Each row is a point on a landscape with many valleys, with its height.
A ball rolls from a point to the lowest of its 2 nearest points, and stops where none of them is lower. Distance is the straight distance between rows; heights are no part of it.
gud: 132 119 121 129 64 80 115 162 117 129 149 143 134 141 136 130 116 122 149 105 88 165  h=475
bukam: 110 142 174 107 144 147 105 86 107 128 135 113 115 125 138 99 129 133 123 164 118 141  h=239
Furi: 116 136 86 140 104 107 128 145 137 143 110 117 141 127 95 146 122 117 125 101 135 110  h=545
dipam: 124 144 102 166 85 58 162 155 146 117 146 174 124 114 133 128 123 132 153 104 132 95  h=462
renim: 118 91 112 147 106 124 147 115 130 144 124 120 138 159 68 156 154 121 132 83 93 103  h=181
Napu: 152 101 68 150 167 140 157 142 136 157 102 98 133 153 107 165 122 132 114 118 147 73  h=427
siki: 152 129 109 124 157 157 112 122 135 115 119 129 134 169 120 159 128 114 109 151 130 139  h=304
zuno: 119 154 160 96 122 155 91 119 109 148 163 101 131 111 152 94 116 139 120 135 174 96  h=345
vosa: 135 135 123 134 122 120 161 127 124 110 137 135 139 141 97 152 160 116 130 108 111 157  h=558
guvig: 161 139 86 147 167 147 142 157 140 117 108 113 125 153 122 154 112 123 105 132 157 114  h=635
gubav: 147 128 148 140 88 112 183 151 108 95 158 173 117 120 116 151 129 124 160 117 118 180  h=602
vus: 132 161 126 124 110 132 104 159 109 147 164 111 137 101 150 130 104 110 139 117 151 130  h=552
rokod: 129 144 157 117 106 143 128 151 117 117 159 138 142 123 128 148 151 108 145 106 115 181  h=506
Murub: 96 159 126 112 115 108 75 127 137 131 115 123 142 149 130 104 132 123 113 106 120 119  h=361
mupi: 115 138 106 141 70 84 136 178 154 144 138 148 125 128 98 117 104 120 148 97 105 147  h=540
fibok: 114 152 156 95 155 165 101 103 121 133 142 122 128 102 155 104 116 144 122 147 171 91  h=394
Gozot: 125 135 149 146 80 84 152 167 159 116 152 174 119 124 110 130 130 123 148 102 116 164  h=513
fud: 117 138 80 154 160 102 173 154 133 139 109 115 166 111 130 136 143 131 115 108 156 105  h=599
rapug: 123 124 169 111 145 150 122 92 126 130 124 113 127 133 137 119 133 125 102 179 98 162  h=295
tosok: 152 128 168 100 189 178 116 93 124 95 130 123 105 159 143 120 131 147 109 165 128 141  h=641
Pugap: 85 131 169 90 164 148 125 115 133 146 120 132 120 74 176 76 105 166 134 146 185 71  h=497
Pipal: 129 143 141 151 99 102 167 145 134 108 151 152 123 126 88 140 155 122 137 98 107 157  h=536
kupe: 122 92 136 142 104 111 120 111 123 137 139 118 148 135 145 120 172 120 115 129 84 163  h=430
Lati: 149 106 129 143 128 151 152 158 129 124 121 134 134 179 112 162 125 108 108 128 96 184  h=168
riva: 109 136 122 122 183 141 135 139 131 150 108 105 153 92 172 118 134 156 99 128 170 101  h=548
Pasir: 113 121 139 151 67 86 159 168 137 113 141 199 122 120 113 120 106 141 165 109 83 158  h=482
non: 137 100 70 131 185 140 131 116 127 136 89 95 132 143 106 146 121 157 104 120 135 78  h=337
Bes: 143 88 114 119 142 144 124 96 126 138 111 109 132 167 100 147 132 123 105 141 98 135  h=357
pez: 109 97 123 148 92 97 124 130 145 144 128 128 132 151 81 140 162 128 126 87 93 121  h=224
falos: 102 140 178 100 102 117 85 145 124 125 159 116 131 133 150 96 142 116 120 105 111 172  h=429
vas: 122 156 144 108 98 90 101 144 127 127 144 123 132 143 135 109 135 122 139 92 115 163  h=406
kap: 136 96 92 119 165 153 120 87 132 145 91 97 133 143 104 142 121 140 111 136 121 91  h=260
pused: 127 97 117 168 77 102 181 126 146 144 132 176 122 136 79 128 127 129 166 110 90 111  h=364
lod: 94 149 172 88 138 138 89 104 135 140 149 141 120 109 160 81 114 142 132 151 149 90  h=432
pem: 121 121 149 102 108 122 110 139 131 124 146 122 148 131 123 128 150 109 127 112 92 184  h=527
ged: 142 129 100 117 168 164 118 130 122 136 73 105 145 126 145 119 92 141 111 143 161 111  h=689
lim: 149 121 121 161 103 142 186 150 141 122 132 151 122 145 83 143 120 101 145 131 110 170  h=340
Sigof: 115 133 131 111 176 154 125 98 140 122 107 133 126 81 176 109 108 173 114 148 166 86  h=468
lufo: 122 136 92 132 157 152 111 108 131 129 118 116 144 116 129 145 129 150 113 127 136 84  h=385
rik: 103 163 123 116 121 113 77 117 118 139 110 111 140 121 165 92 110 137 115 118 138 101  h=336
Kem: 105 120 170 101 161 169 157 81 132 114 113 161 86 94 151 98 77 153 155 180 162 83  h=457
lebe: 146 126 120 137 182 146 138 145 130 139 122 85 152 98 160 142 139 139 98 145 173 108  h=587
zaze: 137 143 144 109 131 135 114 131 110 138 167 87 128 100 153 122 135 130 118 141 185 106  h=264
Pabu: 91 145 135 96 147 115 102 100 141 140 92 137 126 92 161 73 112 163 127 141 148 73  h=396
Sof: 120 166 130 111 110 86 80 146 141 131 130 115 136 145 150 101 115 119 128 99 138 128  h=380
Tal: 149 115 84 170 90 92 166 135 125 125 129 149 129 115 104 154 116 126 147 118 123 110  h=471
kepar: 129 143 146 126 141 147 88 110 123 124 138 101 122 110 147 125 136 121 115 143 136 118  h=234
Mok: 141 96 90 113 179 167 112 87 127 132 62 113 120 138 125 119 103 156 117 151 133 84  h=169
zavul: 110 126 114 165 90 113 153 145 151 146 127 152 123 134 75 138 131 112 151 101 105 123  h=312
Voz: 164 141 102 126 163 158 123 148 125 132 109 104 141 141 148 139 109 125 114 148 168 120  h=664
beka: 114 144 158 98 108 109 74 131 121 145 151 102 110 124 158 81 114 118 133 128 148 122  h=465
tuku: 142 149 115 128 94 84 106 156 128 134 158 132 137 110 152 133 135 120 126 113 146 125  h=484
kod: 147 116 101 145 92 112 170 144 101 118 131 157 135 143 117 150 122 110 167 118 117 155  h=584
fude: 138 126 86 165 109 134 174 152 131 155 118 127 144 135 93 154 101 124 134 110 137 110  h=610
das: 132 116 172 121 117 136 119 117 129 129 154 113 135 120 148 131 158 117 108 163 99 176  h=316
zazu: 119 109 132 151 67 116 177 168 125 136 133 179 132 125 96 127 100 138 155 109 73 165  h=446
zipa: 121 93 130 156 84 123 175 155 128 139 135 150 138 131 104 151 133 129 143 116 80 175  h=401
milu: 146 118 131 107 179 161 98 96 126 127 99 115 112 132 133 115 124 120 122 176 126 123  h=141
fupa: 172 140 117 139 134 140 147 134 109 111 155 112 129 145 147 146 134 110 140 133 164 132  h=685
vubib: 83 135 195 90 148 156 138 84 125 130 126 171 95 104 142 93 86 152 155 166 158 86  h=541
bok: 125 117 95 166 77 81 177 136 142 134 138 182 132 123 105 109 115 131 166 107 116 88  h=420
divu: 134 132 111 120 159 165 105 98 130 116 112 118 139 144 122 145 140 130 113 139 115 117  h=344
fase: 150 130 92 149 158 160 139 136 137 122 96 116 125 169 84 164 122 126 112 124 137 108  h=605
zupek: 131 145 117 115 135 78 90 121 147 140 128 107 120 113 146 105 141 130 113 125 143 92  h=504
lafit: 127 127 122 138 111 132 107 128 129 130 121 116 125 127 107 135 141 114 121 128 117 152  h=310
fone: 121 117 155 140 87 96 112 149 134 119 164 153 122 122 148 127 161 117 141 102 91 166  h=419
nonet: 132 104 140 136 159 137 137 107 114 102 129 105 125 158 128 136 174 122 106 132 103 157  h=601
tebo: 79 142 189 80 140 153 122 91 104 136 136 141 112 114 146 76 85 143 142 176 162 97  h=594
luv: 130 104 110 138 134 146 136 122 137 138 113 123 137 160 78 160 160 114 120 105 88 132  h=119
mak: 117 146 89 132 134 89 104 124 134 137 115 108 144 120 126 124 144 137 109 112 134 92  h=520
zuso: 137 152 137 124 106 138 140 161 126 115 155 135 127 118 109 152 130 110 145 114 148 151  h=467
Relon: 163 130 129 124 172 151 108 108 123 113 129 100 114 143 142 133 123 124 111 182 151 124  h=211
tav: 131 128 157 125 121 127 87 113 129 123 155 120 120 115 146 136 161 117 122 151 115 145  h=277
Maf: 128 151 114 153 87 71 124 153 141 120 137 150 131 130 131 137 133 123 135 97 130 116  h=494
Guf: 144 135 91 179 116 109 148 140 120 125 134 121 132 114 129 155 129 116 138 122 148 119  h=392
Nav: 149 131 133 133 133 147 104 126 95 120 133 109 124 137 129 129 130 115 127 139 125 168  h=319
feveg: 102 145 130 96 138 142 87 108 113 134 95 108 126 118 144 88 110 144 135 135 137 114  h=303
gusi: 153 136 150 119 172 170 111 121 125 112 127 112 106 132 123 144 148 124 128 129 155 137  h=613
ranid: 108 106 133 173 77 91 148 150 151 135 132 166 124 141 99 124 142 113 141 89 84 136  h=278
kef: 117 127 188 75 153 186 106 96 116 128 160 119 112 127 132 98 141 132 125 146 151 121  h=653
Mor: 105 104 142 149 77 82 131 154 137 138 129 139 130 149 109 127 158 115 120 84 78 152  h=252
rab: 82 147 152 87 145 138 132 90 132 136 98 152 115 79 161 85 81 164 130 160 151 91  h=338
rem: 123 119 145 135 104 120 181 162 112 107 152 162 136 124 130 149 148 119 138 105 101 197  h=565
leg: 150 144 111 110 190 155 124 117 132 106 123 119 108 136 117 149 136 129 117 131 163 113  h=588
Zud: 144 152 119 158 95 136 161 151 129 115 136 142 115 119 94 144 120 109 151 130 135 148  h=412
nud: 152 108 121 131 156 152 137 140 140 113 118 122 128 193 115 160 132 111 101 138 105 156  h=246
fezu: 132 121 128 151 88 101 110 146 140 125 154 145 128 119 118 154 152 123 136 113 104 144  h=393
lis: 145 133 109 109 193 176 119 109 134 108 102 119 115 127 153 133 118 150 109 143 157 102  h=557
Pema: 150 92 118 152 114 142 182 149 145 125 120 138 141 176 84 166 127 109 122 124 96 165  h=256
Febo: 132 134 166 97 157 178 101 107 115 117 127 119 119 146 129 114 136 122 129 137 149 141  h=631
gobe: 91 157 172 90 133 107 71 107 160 140 148 139 128 133 151 82 130 133 124 150 125 102  h=450
Pum: 160 83 120 121 172 150 124 110 145 124 100 109 122 197 112 146 138 127 87 146 95 145  h=305
Reri: 143 89 106 161 87 131 187 126 126 147 131 147 135 159 77 161 128 123 142 104 101 121  h=704
luziz: 121 148 134 105 123 91 86 146 139 145 152 99 121 108 169 99 127 130 116 128 162 95  h=488
tuf: 146 133 139 143 122 154 134 152 111 124 130 124 137 157 124 151 130 100 130 125 122 174  h=257
kes: 121 144 127 138 119 121 87 137 121 137 128 104 119 106 131 129 135 119 125 123 136 126  h=276
vuv: 136 154 129 119 92 95 85 169 127 138 174 119 132 116 173 118 100 122 138 104 140 125  h=517
besaf: 102 150 163 100 127 131 71 124 113 134 146 115 126 124 145 91 123 123 130 130 120 149  h=447
nogo: 153 101 89 167 105 127 200 139 135 146 124 135 124 150 78 155 104 125 141 128 129 113  h=659
kefa: 145 136 96 154 117 97 130 161 126 144 142 117 149 94 154 145 139 120 135 127 161 111  h=445
gon: 108 138 163 98 155 146 117 73 119 124 103 131 100 118 133 95 117 141 128 176 131 113  h=166
gige: 122 120 154 103 169 169 154 72 126 108 100 171 95 122 142 96 79 142 154 188 139 113  h=341
rom: 156 133 134 126 147 138 118 116 116 124 140 93 121 107 144 138 137 124 112 156 166 111  h=145
Nev: 133 128 100 140 172 103 147 135 129 131 126 84 142 87 154 135 144 134 114 127 159 109  h=621
faled: 134 114 104 155 69 86 166 144 115 118 132 166 123 119 109 138 122 128 167 110 115 138  h=532
kulef: 159 126 136 130 107 124 132 131 97 111 167 132 129 132 149 151 139 117 142 131 143 160  h=721
fala: 122 111 116 101 168 159 112 76 129 117 80 123 118 116 128 109 112 140 122 162 115 107  h=64
gofe: 143 125 160 108 170 156 133 99 125 98 139 104 122 155 137 132 163 134 103 140 123 157  h=619
dokep: 106 99 156 141 85 92 163 184 144 115 136 173 127 123 152 133 141 126 135 90 83 183  h=464
zab: 104 142 146 112 176 133 114 117 129 144 96 116 139 73 186 95 125 179 95 130 166 93  h=512
Fiti: 144 129 133 144 150 143 143 113 122 88 143 124 117 149 108 157 160 121 121 119 116 152  h=581
Mokup: 120 155 133 130 92 117 117 170 132 133 155 137 119 112 105 132 118 115 148 98 119 164  h=503
bazuf: 110 109 170 98 174 169 128 74 134 105 99 149 95 127 131 94 110 136 146 176 114 117  h=241
Zorim: 140 126 107 111 206 171 133 92 141 113 97 127 127 107 178 114 102 166 120 160 156 89  h=519
Laru: 102 144 145 98 155 150 116 94 108 132 88 127 126 105 150 92 98 149 134 160 149 103  h=249
denu: 141 92 126 129 117 132 126 106 115 138 120 112 148 156 120 139 151 113 118 146 84 162  h=402
vubu: 133 120 92 153 124 129 145 133 125 140 111 119 127 147 81 153 123 118 124 117 129 120  h=571
fabu: 110 148 111 114 164 142 102 92 130 129 108 125 141 98 151 121 132 156 107 144 144 88  h=421
gusat: 117 104 141 140 74 76 116 181 134 114 147 169 129 133 156 123 128 130 146 97 81 174  h=442
vadi: 120 146 104 127 86 101 109 163 141 139 135 127 140 111 100 129 119 111 134 102 117 138  h=522
lufop: 139 142 104 156 141 129 122 138 121 134 110 105 125 108 118 144 124 119 116 128 150 116  h=326
suv: 125 101 149 125 104 118 156 151 126 126 134 131 148 130 141 134 169 117 127 105 91 194  h=544
Duzi: 131 103 113 158 94 123 134 138 123 137 127 138 127 129 97 158 145 105 137 120 97 159  h=354
tus: 131 134 64 145 135 93 162 124 126 139 123 108 151 126 121 146 145 126 124 101 142 99  h=574
gure: 172 120 103 148 119 125 157 132 103 110 132 136 131 159 129 159 132 106 144 132 133 144  h=640
ziri: 81 142 182 82 137 126 107 121 143 144 136 142 116 95 162 66 88 156 137 142 171 72  h=461
Ginon: 133 129 85 137 124 96 123 103 108 132 121 103 135 137 108 143 149 126 132 108 120 109  h=543

Call two points neighbours if one is among the 2 nearest of the other. Go from one point of each pair to the other, from neighbour to neighbour, staying as low as possible. Name the highest point that can't be avoided.
rom / Lati => Nav
fala / rom => Relon
fala / gon => das

Write out the way that a ball takes from each point below.
besaf => falos vas Sof Murub rik feveg Laru gon
Voz => guvig fase vubu Furi vadi Mokup zuso Zud lim Pema Lati
Maf => dipam bok pused zavul ranid Mor pez renim luv
nogo => fude vubu Furi vadi Mokup zuso Zud lim Pema Lati
